Each row is a point on a tangle of strands that fork, close into loops and nearly touch. The rows are in no order.
In the rows, zero is written as 128.
Points whose rows are less than 117 apart are linked; no others are. Some points are linked to none.
(649): [169  93 157 130 135 123 124 108 151 166 160 171 129 139 176 122  98 176
  90 154  98 106 143 116 153 132 160  98]
(809): [130 166 153 138  91 147 136 137 118 118 119 135  95 111 150 158 140  92
 149  98 149 105  67 106  86 145 131 142]
(69): [128 115 153 107 124 157  85 103 124  91 133 131 102 101 146 177 110 140
 115  94 121  99 174 192  83  70  86 134]
(386): [163 148 123 116  78 114 177 134 139 159  92 152  89 160 198 104 103 113
 128 126 109 109  98 124 150 112 167 163]
(419): [155 128 160 130 142 116  67 143 149  77 130  80 124 108 172 107 152 110
  96 131 117 155 128 129 109 131 123  86]
(794): [145  75 180 177 138 135 123 121 126 172 128 166 131 126 131 138 130 127
 137 128 106 106  88  61 106 152 131 116]
(636): [140  79 148 182 168 162  74  93  99  94 101 124 135 125  84 160 143 103
 164  86 148 131 168 128  79 120  75 103]
(356): [132  84 175 190 124 133 121 131  91 147 116 140 135 112  94 130 132 107
 162 117 124 104  53  49  98 155  98 135]
(268): [110 173  90 108 108 127 112 117 113 103 106 121 133 106  91 132 129 102
 140 135 133 119 128 128 132 115  96 148]
(273): [118  84 150 169 177 160  46 113 107  90 124 109 145  92  68 136 164 109
 148  91 147 155 181 148  95 117  78  92]
(839): [123 162 107 125 115 149  97  93  99  86  98 118 135 109  80 155 147  78
 155  99 140 105 114 132  97 126  85 140]
(3): [141 113 139  95 139 109  94 144 153  89 120 102 106 122 171 115 122 134
  90 131 109 135 156 145 127  88 136 107]
(767): [ 99 132 120  98 113 100  88 119 149 123 197 191 107 114 146 171 114 198
 128 129 158 187 139 157  88 156 116  89]
(583): [170 169 134 125 121 133 135 164 114 102  71  44 119 130 192  90 182  46
 108 106 106 128 106 131 124 134 127 129]
(805): [127 165  94 108 148  95 180 113 139 149 173 118 160 132  95  90  87 166
 122 165 153 128 147 131 199 139 157 131]
(259): [132 184  90 114  72 152 144  90 109 147 154 181 112 125 155 183 106 149
 157 119 156 112 115 156  91 122 130 160]
(500): [111 145 118 116 114  79 168 148 167 163 143 151  92 179 140  89  82 134
 117 125 133 137  91  88 152 154 165 120]
(723): [162 145 137 128  89 129 162 120 135 171 123 172 122 140 166 119  95 126
 131 139 111  83  99 109 132 118 152 157]
(381): [ 98 125 116  65 146 120 152 155 138 117 115  73 118 124 143 107 132 130
  88 143  80 119 191 175 177  78 130 142]
(902): [ 67 163  87 102 117 135 162 145 107 108  98 100 172 104  64 115 169  70
 141 156 129 129  97 123 138 180 116 141]
(625): [135 130 135  89 130 126 127 142 141 124 129 102 114 134 166 110 104 145
  88 138  91 107 192 167 160  58 129 147]
(58): [136 156 118 134 137 106 150  99 112 180 186 152 162 121 106  96  71 171
 149 160 163 101 134 109 175 148 155 144]
(938): [128  91 147 170 151 142  88 103 119 148 130 151 167 128  83 141 120 154
 130 128 127 126 176 123 137  98 123 122]
(366): [160 106 184 136 146 148  57 124 138  89 164 125 103 103 183 189 159 158
 124 105 144 155 122 160  60 156 116  82]
(190): [104 186  64  94  94 102 126 133 141 104 109 113 124 136 107 124 116 112
 141 131 143 151 132 129 141 121 106 157]
(679): [123 153  95  95  94 113 107 137 152 108 133 145  90 140 168 167 104 159
 131 111 152 157 144 175  89 101 115 143]
(395): [ 94 186  85 111  89  94 136 140 150 122 111 140  98 146 124 131  97 112
 152 113 163 159 103 111 114 147 135 149]
(321): [112  74 155 197 162 130  98 108 143 184 140 156 156 116  74 129 130 166
 144 158 118 156 112  67 163 153 122 108]
(61): [120 157 168 146 149 101  99 152 132 103 134  85 132  96 115  99 155  93
 129 139 128 169  73  82 119 175 121 104]
(376): [131 128  88  94 124  82 133 156 183 124  97  96  80 190 171  97 105 142
  92 118 115 149 138 159 166 103 163 119]
(169): [112 112 155 174 148 118 101  92 150 177 170 154 153 116  89 109 105 188
 119 162 139 135 129  85 177 161 132  99]
(473): [117 140 166 132  78 138 160 167 106 130 159 156  52 122 182 156 135 100
 165 103 157 135  48 101  88 161 145 143]
(428): [151 119 110  99 134  81 146 135 181 147 150 119  88 181 180  94  72 175
  93 131 110 128 157 145 167 110 176 102]
(797): [ 98 156  69  97 130 110 216 129 134 131 134 100 175 125  80  97 110 137
 111 171 142 116 142 161 197 146 153 147]
(43): [ 84 157 106  95 126  86  77 129 161  89 147 130 126 115  86 128 109 169
 117 137 157 170 167 135 129 131  97 115]
(44): [137 127  85  75 141  91 176 161 174 121  90  83  95 171 151  74 130 117
 101 131  96 151 133 151 178 120 163 117]
(426): [120 111 113  97 165 109 233 116 179 135 143  93 150 132  94  75 138 159
  72 179 123 121 131 143 197 155 168  88]
(693): [173 133 130 146 143 149 141 148  89 117  78  42 150 131 159  97 191  42
 123 113  88 106 108 130 104 126 114 127]
(910): [152  98 138 179 161 132 121  97 114 206 178 158 177 123  95 103  90 190
 136 163 154 107 148 108 186 140 148 128]
(196): [157  75 183 158 131 127 126 110 146 173 146 177 132 136 157 124 113 160
 103 139 102 106 107  82 140 145 145 100]
(86): [ 87 143 120 110 144 109  88 112 144  96 150 129 157 104  74 125 134 158
 116 155 138 162 151 119 166 139 114 109]
(698): [108 139 111 121 134 153 134 112  83 140 129 111 174 114  75 128 117 131
 135 123 121  96 185 171 142  65 117 167]
(802): [152 165 122 110  84 158 145 116 101 162 164 192 106 137 192 187 124 156
 141 120 135 105 107 148  89 119 147 144]
(793): [ 76 133 122 130 146 130 115 121 119 116 143 117 183 102  33 125 156 134
 135 160 132 150 133 105 162 167 118 122]
(351): [146 161  76  97 100 129 188 130 103 142  78 115 140 148 135 104 130  99
 124 142  92  92 122 152 179  97 140 174]
(762): [ 63 146  85 100 129 134 183 136 122 120 146  95 195 109  61 112 135 136
 102 166 146 122 167 162 182 144 133 141]
(400): [162 150 108 102 105 121 135 158 124  92  71  92  95 129 181 104 149  80
 123 112 110 117 129 145 142  98 120 139]
(803): [123 136 160 147  74 117 180 174 128 143 134 147  51 140 188 117 125  82
 154 105 148 134  55  81 111 144 166 163]
(434): [152 123 157 109 108 166 141 112  89 176 168 197 106 137 187 183 141 169
 129 130 116 113 107 124  94 141 146 130]
(70): [136  53 149 203 189 150 123 120 141 185 108 150 169 138  86 123 156 139
 156 152 115 180 143  71 158 128 121 103]
(720): [ 90 135 122 105 125  86  66 127 173 102 177 162 117 112 117 147  96 187
 121 135 163 181 165 158  99 138 108  98]
(605): [154 129 130 105 116 158  81 128 131  65 136 103  93 106 168 182 137 121
 139  87 147 121 133 199  67 114  74 120]
(557): [134 141 118 127 116 135 104  92 106 138 174 163 152 102 120 156  72 178
 128 144 160 104 171 172 121 100 119 148]
(757): [104  65 147 137 176 140  92 143 149 101 128  87 163 100  85 101 185 126
 105 162 103 154 160 134 150 137 126  81]
(788): [129 166  98 107  89 130 124  97 119 116 147 158 121 103 134 169  85 165
 136 125 146 116 149 174 103  96 109 154]
(418): [183  92 156 189 160 184  97  98  95  97 107 120 120 141 133 170 152  98
 152  73 138 114 143 131  54 137  82 111]
(361): [177  74 139 181 155 158 156  97  93 158  98 163 156 157 110 128 122 117
 157 120 116 121 163  88 103  87 112 144]
(71): [ 81 135 126 126 145 124 144 135 115 112 112 113 186 111  48 122 172  97
 132 148 129 130  95  93 141 174 128 131]
(759): [142 143  97 132 102 111 137 165 149 117  64 117  44 178 219  98 129  99
 127  90 137 142 104 144 110 126 165 162]
(494): [ 83 128 111 111 144 155 157 122 106 136 147 104 191 107  62 109 129 140
 113 153 136 110 198 170 153  93 129 163]
(578): [175  83 170 187 145 173 109 122  99 120 112 132 123 136 154 168 143 101
 149  95 131  99  97 105  56 141 109 116]
(258): [110 163 132 133 109 109 179 126 105 160 129 140 158 126  70 114 118 100
 151 144 118 103  62  75 153 140 132 174]
(14): [127 138 141 103 114 139  86 103 124 122 181 193 109 110 149 195 134 170
 146 118 153 152 126 162  85 153 109 108]
(387): [122 136  77 113  93  99 108 166 160 113 102 122  62 180 190 146 127 132
 127  90 155 159 118 173  99 121 151 149]
(346): [130 106 135 165 132 150  86  88 107 157 168 176 162 106 102 167  92 188
 137 125 149 121 168 147 110 111 128 125]
(624): [ 62 188  98 106 121  97 156 167 127 103 112  96 127 117  89  96 145  75
 152 144 144 175  80  94 147 186 122 146]
(542): [120 178  92 121 101 134 191 120  95 148 105 127 165 135  87 105 125  98
 139 147 107  89  95 117 171 116 132 185]
(846): [107 133  95  75 157  96 196 152 176 121 123  91 123 156 118  89 131 134
  88 150 101 142 137 146 197 132 162 103]
(137): [171 111 197 145 160 132  69 141 140  82 142 105 121  97 184 151 148 130
 102 120 128 151 122 132  74 150 129  71]
(121): [147  58 143 180 170 156 127 112 114 164 106 165 176 145 100 127 138 148
 140 128 120 136 176  98 130  99 123 125]
(872): [168  97 120 146 133 160 156 121  91 143  77 130 149 160 123 130 155  89
 151 111 105  89 119  94 101  88 112 158]
(671): [ 86 113 101  83 139 135 151 161 132 106 109  76 146 106 126 111 169  99
  91 151  94 116 170 171 156 116 125 119]
(681): [163 153 107 110  98 115 153 150 139 116  58 117  81 159 198  89 120 105
 125 115 101 131 103 133 153 107 158 156]
(448): [113  83 171 173 191 151  43 141 123 101 121  87 159  90  84 121 179 126
 117 125 124 167 161 134 122 129 111  77]
(912): [122 119 124 120 130 153 101 105 108 113 121 125 136 111 100 145 110 125
 122 106 116  95 184 176 105  56  94 151]
(236): [162 100 148 101 136 100 132 137 183 140 152 146 100 158 198 103  92 178
  88 146 108 138 150 128 145 121 171  76]
(502): [181  93 134 160 146 153 142 135  81 124  72  82 145 153 133 119 180  56
 140 105  98  89 112  97  86 114 105 138]
(282): [123 117 180 132 143 149  72 111 127 114 176 167 109  98 160 192 159 162
 155 111 151 160  98 137  78 177 116  89]
(118): [146 164 134 147 105 169 112 122 111  93 107 110 112 118 129 164 141  69
 157  85 149  96  87 119  84 147  90 144]
(696): [110 130 135 139  86  90 181 170 151 171 144 164  54 166 168  97  90 107
 138 104 141 137  70  76 146 153 163 154]
(905): [ 92 171  96 112 112  70 156 149 166 146 121 119  93 177 115  94  99 119
 139 121 140 155 101 104 157 146 167 134]
(688): [117 132 163 157 101 121 143 141  99 136 118 122 133 114  81 124 138  83
 165 122 126 106  51  51 121 145 115 153]
(324): [157  95 144 158 137 169 119  91  96 172 152 199 149 134 157 176 115 174
 124 125 126  96 139 136  95 117 142 126]
(880): [ 96  92 133  99 158 130 123 157 137  90 133  73 156 106  96  97 167 111
  97 158 100 132 164 152 154 140 128  97]

A fork is a point with three links, a tip a point with one. Leave the first point through the second and follow the links. Name the first fork or tip that comes.
(757), (880) | (624)
(400), (583) | (121)
(720), (767) | (578)
(649), (236) | (426)
(196), (794) | (351)

A tip is a point with one link. Name the tips that can be reached along the links from each point below, in the order of the rows.
(43) | (578), (624)
(70) | (723), (605)
(542) | (426), (351)

How many points has the smallest loop of links through each point below? Write 0 if it is on no loop.
(395) | 11
(872) | 15
(434) | 7
